The views of a scene show one set of named points, each view turned or mirrored, and shifted as a whole, with a little noise and some points left out.

Scene 1
View 1
doba: [  2  -9   1  -4  12   6  -3  -3  -1  -6  -1  -9  -5 -16  12  -9 -12  13
 -13  -5 -25   1   0   3  17  17   9 -15 -13  -6 -16  -7]
pokal: [ 17  -6  -8   8   4   5  -2   4   8   1  -6   3  -1 -10   6 -10  -8   0
  -5  -7 -17  -1   9   3  21   7  -5 -15 -11  -6  -2 -12]
Biza: [  8  -4  -2  14   6   6  -1   1  -4   7  -9   3  -2  -9   4 -12  -8  -6
   1 -12 -12   4  12  -7  16  16   1 -11 -19  -1  -4 -10]
fek: [  9 -19  -4  -1  13   4  -2   0   8 -12  -2  -8  -9 -13   5 -13 -17   9
 -15   3 -25   9   7   9  19   6   0 -22  -3 -12  -8  -8]
mubed: [  0  -8  13   3  21   3  -2  -8  -9   2  -5 -12  -6 -12   4 -14  -6  -5
  -2  -6 -18   1  -2  -1  -3  16  -2 -10 -11  -7  -8 -12]
fivil: [  4  -5   6  -6  11   7  -8  -9   3  -4   4 -15  -2 -14  14  -6 -10  13
 -14   4 -28  -5  -1   8   9   8   0  -6  -6 -11 -18 -11]
petif: [  7 -12   0   3  -1  15  -4  -6   1 -10   5  -2 -12 -12  12  -8 -22   9
 -15  12 -27  22  24  -7  17  12   6  -3  -9 -12 -19   0]
Fel: [  5 -12   4  15  21   0  -4  -7  -1   2 -13 -11  -6  -3  -8 -14 -10 -16
  -3  -1 -10   0   8   6   5   1 -15 -14  -4  -5  -2 -20]
Notun: [ 20   2   0  18  -3  11  -8  -4   5   9  -3   6   2  -5   7  -8  -6 -12
   3   0 -14   0  21  -7   8   4 -12   4  -9  -7  -2 -15]
bese: [ 28   5   1  27   0   7  -6   2   5  19 -11  14   4  -1   0 -14   4 -26
  15 -10  -6  -6  20  -9   1   3 -23   2 -10  -6  12 -20]
sogi: [  8 -12  -5  22   8   4   0   1  -3   3 -14   3  -6  -4  -7 -13 -17 -14
  -2  -6  -7  15  23  -8  20   9  -4 -15 -15   1  -2  -9]
zot: [ -5  -8   4  20  20   0  -2  -7 -14   7 -17 -10  -2  -3  -8 -10 -12 -16
   0 -11  -3   3   8  -5  12  12  -3 -13 -19   6  -8 -15]
bef: [ -8 -15  -3  24   9   4  -6 -12  -8  -1 -14 -14  -5   1  -9  -3 -28  -9
 -14   7  -5  13  26  -2  31  -1  -2 -11 -14   7 -21 -12]
Mepor: [  1 -12   0  -4   7   9  -6  -6   1 -10   3 -12  -7 -15  13  -5 -19  16
 -19   5 -27   7   7   4  22  10   9 -12  -9  -8 -21  -5]
Sudas: [ 11  -7  -8  15  -1   6  -8  -4   6   1  -6  -4   2  -5   5  -3 -16   0
 -12   3 -15  -1  19   3  28  -1  -6  -8  -9  -2 -13 -14]
Pono: [  1  -2   5  19   7   8 -10 -16  -6   6  -6 -12   1  -1   1  -1 -15  -9
  -7   6 -11   0  18  -3  15   1  -9   2 -11   0 -18 -17]
kase: [ 15  10  -4  19  -9  10 -13  -7   3  12  -4   2  11  -4  11   2  -8  -4
  -3  -2 -13 -12  20  -4  23   3  -9   6 -16   1 -13 -19]
gumat: [ 11   4  -1  10 -10  14  -8  -4  -3   6   0   6   3 -12  18  -3 -11   5
  -5  -5 -18   3  18 -12  23  17   7   2 -23   0 -16  -6]
sak: [-22 -11  10  21  14   7  -2 -17 -27   4 -13 -16  -8  -3  -5  -4 -28 -10
  -9  -2  -5  22  20 -18  21  22  16  -5 -30  13 -28  -4]
Gasi: [  5   1   3  19  -2  10 -14 -17  -1   6  -4 -10   4   0   4   3 -16  -6
  -9   9 -12  -4  21  -2  19  -2  -9   8 -10   1 -20 -18]
dop: [ 29   5   1  30  -7  12  -9  -5   8  16  -6  11   4   2   3 -10  -1 -25
  11   2  -9  -2  29 -10   1  -3 -26  11  -5 -10   7 -20]
gifov: [ 21  -4   1  21   0  11  -7  -4   5   6  -4   7  -4  -2   2 -12  -8 -16
   4   4 -14   8  26  -8   3   3 -16   3  -5 -11   1 -13]
Perom: [ 11  -7  -4  18  12   0  -9  -8   8   4 -11 -12   4   0  -5  -5  -9 -10
  -9   4 -10 -12  10  13  18 -12 -21 -11   0  -3  -5 -25]
tezog: [ 19   6  -1   6 -16  18 -19 -14  14   1  10  -6   8  -7  21   6 -12  11
 -14  16 -28  -9  19   4  20  -6 -10  14  -2 -11 -22 -16]
View 2
bef: [-29 -13  -2 -18 -13  -1  22   1 -12  -3  26  -6  -7 -12   0   6   4  18
   9  -4   9  -8   2   4  -5  -1  -5 -14   2   2   5  15]
Pono: [-12  -5   1  -4  -9   7  11   3 -10  -8   7  -8 -10  -2   1  -2  -4  11
  13  -1  13   2   4  -3   0  -2  -8  -7   2  -4   4  11]
sogi: [-22 -19  -2   3  -1  -3  22   1  -3  -8  29   9  -2  -9   5 -10  -6   4
  12   0  -1  -7   6   8  -9   3  -3  -9  -2  -1  -5  10]
gifov: [-12  -7  -8  11   4   3  14   6  -4 -15  12  -2  -7   9  11 -13 -20   2
  10   4  -2   3   9   3 -11   5  -5   6  -7  -5 -12   8]
gumat: [ -7  -2  -4   1   6  15  22 -10  -5 -24   4  13 -17 -15 -17 -15 -19   5
  12  -1   7  16  -2   3  10   1  -7 -14   1   6  -1 -11]
Fel: [ -7 -15   4   6 -11  -1   3   2   2  -6  16   4   7   7  10  -3  -2  -2
  15  -1   9 -10  10   1  -8   1 -11  -4   4  -5  -1  24]
fivil: [  6  -1  -3  -6 -11  13   5 -19   9 -18  -8  11  -1   2 -11   6 -14  -5
  11  -4  17   1   0   5   7   2 -15 -12  11   6  -1  12]
kase: [-12  -3   1   2   5  17  13   7 -13 -11   3   6 -14  -4  -6 -18 -17  13
  22  -2  12  15   5  -7  -3  -2  -6  -1  -4  10   2   1]
dop: [-11  -5  -4  21  11   8  10  19 -11 -12   8  -4 -10  15  17 -25 -25   7
  17   6  -2  12  15  -6 -18   4  -3  16 -12  -4 -11   7]
Mepor: [ -5  -5 -10 -16 -10   9  16 -23   8 -17   3  13  -1  -8 -16  11 -12  -1
   8  -6  12  -3  -4  14   8   5 -12 -19  11  11  -3   8]
Notun: [ -9  -5  -5  12   5   8  13   5  -5 -15   7   3  -9   4   4 -17 -20   4
  15   3   2   9   7   0  -8   3  -5   4  -5   1  -7   5]
sak: [-23 -14   5  -8 -16  -7  27  -7 -12 -14  29  -8 -15 -27  -6   4  17  10
  -2   1   6  -6  -3   3  16  -5  -5 -31   4 -21  10   0]
zot: [-13 -19  11   9 -11  -4  12   2  -5  -6  25   6  -1 -10   5  -8   8   2
  14   1   9  -8   6  -2   1  -4  -7 -17   4 -12   6  13]
fek: [ -5 -11  -9  -9  -9   4  13 -19  13 -13   9  19   8   0  -8   8 -14  -5
  11  -6   8  -9   1  17  -4   8 -11 -13  10  13  -7  17]
pokal: [ -8 -14  -3   4   2   7  13  -6   3 -11  13  22   2  -3  -6 -11 -18  -2
  20  -4   6   1   5   6  -7   5  -7  -7   3  13  -4   9]
Gasi: [-14   0  -2  -8  -6  12  13   5 -14  -9   3  -9 -13  -1  -2  -2 -10  16
  14  -1  12   8   4  -6  -2  -2  -7  -2  -1   4   4   8]
bese: [ -9 -14   4  30  12   5   9  18  -7 -10  15   7  -4  10  16 -32 -20   1
  23   5  -2   8  16  -8 -15   3  -2  11 -11  -6  -8   6]
Biza: [-10 -16   3  10   1   2  16  -4  -1 -14  18  16  -3 -10  -3 -16  -8  -2
  15   1   4   1   4   3   1   2  -6 -13   1  -1  -3   3]
petif: [-11  -1 -19 -14  -4   5  26 -19   4 -24   8   2 -10  -6 -10   8 -19   3
  -1  -3   1   0  -4  19   3   9  -7 -12   4   5 -12   2]
mubed: [  8 -12   8  14 -12   0   2  -9   8 -17   7   7   2   2   4  -4  -1 -13
   9   2  10  -5   6   1   8   0 -13 -14   8 -17   0  12]
tezog: [ -4  12 -14 -15   0  25  10  -4  -6 -17 -16  -4 -16   9 -12   1 -30  16
  15  -4  16  17   1   0  -2   4 -10   5   0  21  -4   5]
Perom: [-11 -11   3  -2  -9   7   1   8  -4   1   8   4   6  10   7  -3  -9   8
  24  -5  16  -5  12  -3 -15   0 -10   2   3  11   2  26]
View 3
zot: [ 10   7  10   0 -10   6 -11  -1  -5 -26  -9  -5  13   2   3  -4  -2  22
   3  -7  -7  12  -3  14 -14 -14   8  -2 -13   0 -12  -7]
petif: [  7   2  19  27   5   9  16   8  -7 -17   0  14  -7   8  15   7  -2  -4
  -4  -8  -1  -2 -21   8  15 -17  14  13  -1 -17   1   4]
dop: [ 24  -6   2  25  -6   8   7 -27  13 -20 -10  -8  -6 -15  -4 -12  -9 -15
  15  27  -6  11 -15  28  -5 -17   7   0   0  16 -11 -19]
Notun: [ 13  -3   5  19  -4   6   8 -15   8 -18  -6  -2   0  -6   2  -7  -4  -8
   6  13  -4   8 -18  18  -3 -15  10   3   1   9  -3 -11]
mubed: [ -6   3   5   7   9   6  -4  -8  -3 -28  -3   6   8   1  12   0 -10  21
  -7  -8   3  10  -9  14 -12 -16  19  12  -7   1 -10  -6]
kase: [  9  -1   0  13  -9   3   6 -14  11  -5 -12  -5   5  -2  -4  -3   0 -13
   8   0  -6   8 -18   9  -3  -5   6  -4   7  11  11  -8]
Biza: [  9   4   9   4  -6  -1   2   1   4 -20   1  -2  13   5   9  -6   0   8
   0   5  -7   6 -18  13  -9 -19  11   5  -4   4  -1  -4]
Fel: [  9  -7   7  10   0  13  -8  -4 -12 -26  -8  -1   7  -3  12   0  -7  14
  10   4   4  10  -2  20 -15  -8  12   1  -6   7 -21  -6]
sogi: [ 21   3  17   9 -14   5   0   8  -7 -23  -3  -3   9   3   7  -5   2   8
   9   8 -11   5 -13  16  -6 -19   5   1 -10  -2 -11  -3]
Pono: [  9   5   7  15  -5  10  -1  -8  -3 -16 -14  -1   0  -1  -3   1  -4   4
   3 -13  -4  10  -8  11  -1  -9   9  -2  -5  -3  -2  -7]
gifov: [ 19  -3  11  24  -3   8   7 -13   3 -24  -6   0  -5  -7   5  -7  -8  -5
   9  17  -4   7 -15  23  -2 -19  10   5  -4   5 -13 -11]
fivil: [-14  -6   2  15  16  10   5  -3  -5 -14  -5  12   3   4  18  11  -7   4
  -5 -12  12   4 -15   7   0  -2  19  12   7   1   2   3]
bese: [ 21  -3   1  13  -8   2   1 -24  15 -24  -6 -11   5 -12  -1 -17  -7  -5
  13  30  -9  12 -15  26 -16 -21   7   0  -3  22 -12 -19]
Sudas: [ 11  -6   8  14  -5   9   5   5  -5  -9 -10   0   6   2   9   4   2  -6
  11   1  -2   3 -14   9   0  -3   6  -2   4   3   2   1]
Gasi: [ 11   0   5  19  -6  12   2 -10  -1  -8 -18  -2  -4  -3  -5   3  -3  -8
   8 -12  -2   9  -9  11   3  -2   6  -4   2   1   3  -7]
tezog: [  1 -10  -1  29   8  13  17 -14   4   0 -15   7 -10  -4   4  10  -4 -25
   6  -7   7   3 -19   7  13   4  10   3  17   5  13  -2]
doba: [-10   0   8   6   9   2   4   8  -4 -17   2  10  12  11  20   7  -1  11
  -7 -10   4   1 -18   5  -3  -9  18  12   3  -2   4   6]
Perom: [ 10 -15   3  12  -2  16  -7  -6 -12 -14 -16  -4   8  -5   9   5  -3   1
  19   5   6  10  -2  17 -12   7   7  -6   3  14 -14  -4]
fek: [  0 -10  14  14   9  10   7  15 -16 -19   1  11   8   9  27   9   0   5
   2   1   6  -2 -16  10  -2  -7  15  10   3  -2  -9   8]
View 4
tezog: [ -6  30 -17  11   5   2  24  -9   3  23 -23   6  -2   5  12  10 -11 -28
  10   3   7  -9   3   7  -3   7  -2  14 -10   5  14 -18]
bef: [ 14  21  12   6  -2  17  -2 -19   1  -1  -6  -4   0  -8  -5  -3  24   0
  -7  -1   4 -27 -18   0   6  14  11  14 -18   1   6   0]
mubed: [  0 -11  10  -7 -12   8  -1   2  -6  10   1  -9 -11 -12  -4 -10  -2 -16
  -2   3   1 -19 -11  17   4   5   2   0   8 -16  11  -9]
pokal: [  1   0  -1 -13  -2   7   6  -2  -2   6  -2  -7   3  -6   6   2   7 -24
   4  -5  -9  -9  -4   1  -3  -1  -2  -1  -4   7  12   1]
Sudas: [  5  16  -4  -1   1   6   8 -10   0   7  -9  -5   4  -4   5   4  10 -18
   2  -3  -2 -13  -6   0   1   5   1   8 -11   8  10  -3]
gifov: [ -8   8   7 -11   2  13  13  -8  -4  14   6  -7   4  11   2   5   3 -16
   8   0   0  -5 -16  11 -18  11   8   3   1   4  -8  -6]
Gasi: [  1  23  -3   8   5   5  10 -11  -2  17 -11  -2   0   0   3  -2   5  -9
   3   2  14 -15  -8   2   1  13   8  12 -10   2   3 -11]
kase: [ -3  15 -10  -2  11  -1   7  -4  -4  20  -7  -3   8   2  10  -5   4 -15
   7   1  16  -4   3  -4  -2   8   6   5  -9  10   4  -7]
Mepor: [  4   7   2   4 -15  16   5 -10   4   6 -16   6 -11 -13   4   7   2 -28
  -1  -1  -8 -26   0  15   6   0  -6  10 -11 -11  32  -3]
fivil: [ -1   5  -3   4 -13   4  11   0   1  12 -17   0 -13 -14   2   0 -10 -28
   2   2  -6 -20  -2  15   7   0  -5   6   0 -12  24 -13]
fek: [  6   4   4  -5 -15  13  11  -6   3  -1 -10  -3  -7 -13   0  10   3 -29
   0  -5 -22 -22 -11  12   2  -2  -6   5  -5  -3  22  -2]
Perom: [  9  15  -4   1   0  -4  16   0  -3   4  -9 -19  -1 -10  -7  -4   4  -7
   3  -4  -8 -11 -21  -4   5   3   5   5  -1  13  -5 -14]
Biza: [ -1  -5   6 -15   0  11  -4  -4  -5   9   5  -6   4  -5   5  -6  11 -17
   1  -1   4 -12  -2   4  -2   5   4  -2  -3   0  11   4]
Fel: [  6   2  10  -6  -8   4   7   0  -5   3   1 -17  -5 -10 -10  -6   4  -7
   0  -1  -8 -17 -25   8   1   5   6   1   5   0  -4 -11]
sak: [  8   5  24   4  -5  25 -21 -17  -4   6   1   4  -6  -9  -4 -14  26   3
 -13   6  24 -34  -9  11   8  21  13  10 -16 -21  16   5]
doba: [  3  -2   1  -4 -13  10   2  -3   1   6  -9   0  -8 -15   4   2   1 -27
   0  -1  -8 -20   0  11   6  -2  -5   3  -5  -7  27  -2]
sogi: [  1   1  12 -15   0  18  -3 -10  -4   4   8  -6   7   0   2   1  18 -12
   0  -4  -1 -13 -12   4  -8   9   7   1  -7   3   4   7]
zot: [  7  -4  14  -7  -4   9 -10  -3  -7   3   6 -14  -2 -12  -6 -16  16  -1
  -5   1   8 -19 -16   4   5   9  10   1  -2  -5   3  -1]
gumat: [ -9   4  -4  -5   4  12  -3  -8  -2  21  -5   9   3   1  16   0   4 -27
   4   2  17 -11  16   7  -2   8   0   4 -11  -4  24   2]

In a view up to two points have been moved. Name them for each view, in the order of its rows, or write -.
view 1: gumat
view 2: mubed
view 3: Pono
view 4: doba, sogi

Scene 2
View 1
gif: [ -6 -11  -3   7  14  -6 -10 -18  -4  -4  -7  -5  -4   4  -2 -10  -2   3
  -6  -5   1   6  -6   4  12  -5  -3   5   9   0 -18 -10]
dazof: [-15 -10  -8  13  23   3 -21 -23 -11  -1 -11 -11  -2  -2  -6  -6   8   7
   3 -10   8   2 -17   3   5  -7  -3  -5   9  -4 -19 -19]
nefi: [ -4 -14 -18  -4  17  -7  -8 -24   3  -5  -9   4   3 -11  -8  -9  -6   5
  -8  -5   9  -2  -7  17  -9   3   2  14  -3  -2 -13 -11]
Tok: [  2 -12  -3  -9   8 -14  -6 -23   3 -17  -3  10   4   3  -3 -14 -10   4
 -22   2  -4   1   3   7   8   6   8  12   3   2  -8   2]
lepu: [ -2 -12  -6 -14   6 -21  -2 -16  11 -16   5   9  -6   6  -5 -11  -9   5
 -27   4  -7  11  13   8  12   9   6  22   3  -8 -12   4]
tago: [  8 -21  -8   2   4   6 -22 -26  -7 -11 -13   0   2   5  -9  -5  12   3
  -7 -24  11  -6  -8   9  -7  12   8   1   2 -12  -2  -2]
Kerap: [-10 -11  -3  10  22   1 -15 -24 -12  -3 -14  -7   5  -1  -2 -11   1   4
   0  -4   5  -1 -16   2   8  -9  -1  -5  10   7 -17 -16]
rut: [  3 -13  -4  -1   8  -9  -8 -22   0 -12  -7   5   2   3  -4 -12  -8   4
 -15  -4   0   1  -2   8   7   2   4   9   4   1 -11  -1]
losi: [ -2 -23  -8 -15  13  -6 -12 -14  -2 -12  -6  -4   0   6  -2 -10   9  -2
  -8  -4   2   3   4   2   3  10   6  11  13  -3  -7 -12]
bameb: [  0 -10   0  16   9  -4  -9 -17  -3  -2 -10  -6  -6   7  -1 -11  -5   3
  -3 -10   4   6  -7   7  15  -9  -6   3   9   0 -19  -6]
pom: [-16 -10  -3  10  21  -1 -20 -22 -11  -4  -7  -8  -2   2  -6  -6   8   7
  -3  -6   3   5 -13  -1  11  -4  -1  -3   9  -6 -18 -16]
gosek: [ 12 -20  -7 -29   2 -20   1 -19  11 -23  -1  16   6   3  -2 -16 -13  -2
 -28   5  -5   0  14  11   0  17  14  24   3   5   0   6]
Korat: [  0 -20 -12  -9  10  -4 -14 -21  -1 -11  -8   1   2   0  -8  -8   6   2
 -11 -11   6  -1  -2   9  -5  12   7  11   3  -8  -6  -7]
napet: [  5 -11 -10  -6   3 -11 -11 -33   5 -20  -2  20   3  -3 -12  -7  -9  11
 -28 -10   1  -3  -2  16  -6  16  13  14 -11 -13  -4  10]
bok: [ -3 -11  -3   3  16  -1 -15 -30 -10 -12 -12   3  10  -2  -5 -10  -3   6
 -11  -5   4  -7 -14   5   2   1   7  -3   4   5  -9  -7]
Vufup: [ -7  -9   6   8  11 -11 -10 -13  -2  -9  -2  -6  -9  14   0 -11  -1   4
 -12   0  -6  14   1  -3  27  -7  -3   4  14  -2 -20  -4]
gizo: [ -2 -14  -6   8   7   1 -22 -25  -5  -9  -7   0  -5   5 -11  -3  10   8
  -9 -21   7   1  -8   6   1   8   4   1   0 -18  -9  -2]
View 2
bok: [ -3  -2   3  12  11 -14  15  -5  14   2 -14  12  -8   7 -16  -5   8   6
 -11   3   0   5   2   8 -12   4   3 -12 -19   2  -7  18]
lepu: [ 18  16  11  -4   7   1  -2 -13  17  -3   9  25   8 -11  -2 -17  16   2
   7  -9  -9  14  19  -1  -8   4  -1 -12 -13   4   0   0]
losi: [ 24   0  -6   5  12  -3  16 -10  14  -8   0  16   0  -4  -2  -6   7   4
  -8 -11  -6  10   9  10 -17  10  12  -8 -14  -5  -2  17]
bameb: [  7   7 -17  -7  17 -15  10  -9  12  -4 -13  23  -1  -1  -9   4   6  -7
 -10   8  -8  -3   7   3  -6  -8  -1 -15 -16   7  -5  20]
pom: [  6   2 -12 -10   8 -15  18 -13  11  -9 -12  17  -3   5 -20  -4   7   5
 -20   6  -4  -4   2  11  -8   3   2 -13 -14  -4   2  32]
Korat: [ 14   2   2  13  12   0  16 -10  11  -1  -4  16  -4   5  -2  -5   6   7
  -9  -5 -10   6  11   8 -14  12   7 -10  -8  -2   3  10]
nefi: [  4   5  -7  18  10  -2   8  -8   9   1  -7  21 -15   3  -9 -14   9   8
 -11   8 -16  13   8   6 -13  11  -1  -8  -8   5   4  10]
tago: [  8  -3   4  14  17  -2  26  -8   7   3 -11  11  -3  16   1  11   0   6
 -16  -2  -9  -8  10   9 -13  10   8 -14  -5  -5   3  11]
dazof: [  3   0 -19  -4  10 -16  20 -11  10  -9 -17  16 -10   8 -19  -2   5   6
 -24  11  -7  -4  -1  12  -9   3   1 -11 -12  -2   2  34]
gizo: [  5   5   5   0  12  -3  21 -13   7   2 -10  16   1  16  -5   5   4   7
 -15   3 -10 -11  11   7  -6   8  -1 -16  -2  -5   8  12]
Vufup: [ 15  11  -9 -23  11 -16   7 -13  17 -10  -4  23  10 -10 -12  -3  12  -6
  -5  -3  -1  -1   9   3  -4  -9   1 -15 -21   2  -7  23]
gif: [  9   6 -13  -6  12 -12  10 -11  13  -7  -9  21  -2  -3 -11  -4   9  -1
 -11   4  -6   2   6   6  -8  -2   1 -12 -16   3  -3  23]
rut: [  7   6   3   5  12  -8   7  -7  14   1  -5  19  -1  -1  -7  -6  10   0
  -2  -1  -5   7  10   3  -9   1   1 -13 -17   5  -6   8]
View 3
Korat: [ -5   5   4   7  -1   3   0   3  -7  -4 -13 -13  -5 -17  16  -5   2   6
  -4  -5  -5   2  12   5  -6 -13  13  16   7   9   6  -7]
gif: [-12  -1   7   8   7   5 -15  -6 -10 -10  -8 -16 -10 -12  18   6 -14   1
  -5  -9  -3   9   0  10   9 -12  26  13   2  14  -6 -14]
rut: [-13   3   8   1  -1   7  -8   0 -13 -12  -3 -13  -6 -14  15   0 -11   1
  -2  -6  -9   4   2   2   0  -9  20  15  12  11   8 -18]
losi: [-11   3   5  12   0  10  -4  -4  -6  -4 -21 -11  -3 -10  20  -3  -2  10
  -5 -11   2   6   8   4  -1  -4  19  18   9   7   4  -4]
gizo: [ -8   5   9   2  -1  -1  -4   5  -8  -5 -10 -20 -13 -26  13   0  -1   0
 -11  -2 -10   0  14  11  -5 -18  18   2  -6   9  -8  -6]
gosek: [-14   9  13  -2 -13  11   8   2 -19 -13  -6  -2   7  -5  16 -12  -4  10
  10 -10 -10  -1   4 -14 -13   5  11  26  31   3  27 -18]
bameb: [-16  -4  11   6   9   2 -17  -7 -10 -10  -2 -19 -14 -18  19   7 -19  -2
  -8  -3  -4  11  -6   8   5 -11  26  12  -2  18  -9 -16]
napet: [ -5  13  12 -11 -12  -1   6  14 -18 -12   3 -11  -2 -21   7  -8   0  -2
   3  -4 -21  -7  15  -2 -10 -15   9  10  16   6  14 -19]
Vufup: [-24  -1  18   3   2  10 -17  -9 -15 -14 -10 -17  -8  -4  21   6 -21   2
  -5 -14  -3   9  -3   4  11  -1  35   5   0   9 -13 -18]
dazof: [ -5   0  -5  12  12   6 -20  -3  -1  -6 -12 -21 -16 -18  15   9  -8  -2
 -13  -7  -3  11   9  24  14 -25  26  10  -7  17 -11  -9]
Tok: [-14   6  10  -1  -7  12  -5   2 -18 -15  -3 -10  -2  -9  14  -3 -10   3
   2 -11 -11   2   4  -3  -1  -5  20  16  18   7  15 -20]
Kerap: [ -8  -2  -7  11  11  13 -24  -3  -4  -9  -8 -19 -15 -16  14  10 -13  -3
 -13  -9  -4  12   2  19  12 -22  27  14   0  17   0 -13]
pom: [ -9   2   0   9   7   9 -19  -2  -5  -8 -14 -19 -13 -13  15   7  -9  -2
 -12 -11  -4   9  10  20  15 -20  29   7  -6  12 -11 -10]
tago: [ -7   4   3   6   0   3  -2   6  -4  -2 -11 -21 -15 -32  12  -1   3   3
 -16   3  -7   0  12  10 -15 -17  13   8  -2  11   3   0]
View 4
pom: [ -4   2 -13  -2  10 -13   4 -13  -1   6  19  -3   6 -12   5  21 -13   7
   0   6 -18  -7   4  13 -10  -4   5  -1  12  11  11   3]
rut: [ -3   7   3  -9 -12   1   4  -2  -4   0   3   2  -1 -13  11  23  -9   0
   1   0 -15   0   2   6 -19   2  14  -3  -2  -1   9  -9]
Vufup: [ -4  10  -5  -1  -4   3  11  -8  -1  -5  15   1   2 -26   6  25 -28   3
   1   4 -20   3  -6  25 -17  -2   7 -17   0  10   6   0]
dazof: [ -8  -1 -13  -1  14 -19   3 -12   0  11  24  -2   6 -12   7  22  -6   6
   2   3 -15  -7   8  12 -12  -2   4   4  15  14  12   2]
tago: [ -1   3   2 -17  -6 -22  -7   0   0  -5  15   1   9  -8   9  14   3  11
  14  -7 -14 -16  10   1  -1   4  13  11  -4   4   8  -8]
lepu: [  0  12   8 -12 -16  15   3  -3  -9  -7 -12  -1   1 -18   7  30 -22  -3
  -8  -8 -19  -4  -1   7 -18  -5  14 -18 -17 -11   8  -5]
gosek: [  4  16  15 -19 -33  20   0   5  -7  -9 -22   9  -8 -15   6  26  -6  -1
  -1 -10 -11  -4   5  -6 -21  -4  17  -9 -14 -18  10 -16]
gizo: [ -1   2  -1 -14   2 -19  -5  -4  -2  -3  16  -6  12  -8  10  17  -8   7
   7  -4 -22 -14   4   7  -2   3  14   4  -8   4   7  -3]
bok: [ -2   3  -6  -8  -6  -7   3  -4  -2   4  10   1  -1  -5   9  17   1   5
   3  10 -14  -1   5   1 -16   4  13   8  13   3  13  -9]
Tok: [  0  10   4 -11 -18  10   4  -1  -5  -4  -6   3  -3 -12  10  23 -11  -1
  -2   2 -16   0   0   3 -20   0  15  -6  -4  -8   9 -11]
nefi: [ -7   0   4  -9   0  -7  -2  -6  -8  12  -2   0   1  -6  11  30   3  -3
  -3  -8 -11  -8  13  -4 -22  -3  11   5   0  -4  13  -4]
bameb: [-10   2  -1  -2   1 -12   8  -5  -1   3  22   0   4 -20  14  24 -14   0
   6   1 -16   0   0  19 -20   5  10  -2   1  12   6  -3]
napet: [  2   3  10 -20 -14  -1  -7   3 -10  -4 -10  -7   4   2  16  21  -3  -4
  -2  -1 -23  -8   1  -7 -11   7  25   4 -18 -17   8 -13]
losi: [  1  11  -1 -11 -10  -1   0  -5  -1  -3   3   8   1 -20  -2  22  -9  11
   4 -11  -9 -13  10   5  -9 -10   3  -6   2   2  12  -3]
Kerap: [ -7   2 -12   0   4 -11   8 -10  -1  10  20   2   0 -12   7  21  -4   5
   2   8 -12   0   6  11 -19   0   5   4  20  13  13  -3]
Korat: [ -1   6   2 -14  -8  -8  -5  -3  -3  -1   2   3   4 -10   5  21  -2   7
   5 -10 -12 -14  11  -1  -8  -4  10   2  -4  -2  11  -6]

In a view up to two points have been moved. Name them for each view, in the order of its rows, or write -.
view 1: -
view 2: gizo
view 3: -
view 4: bameb
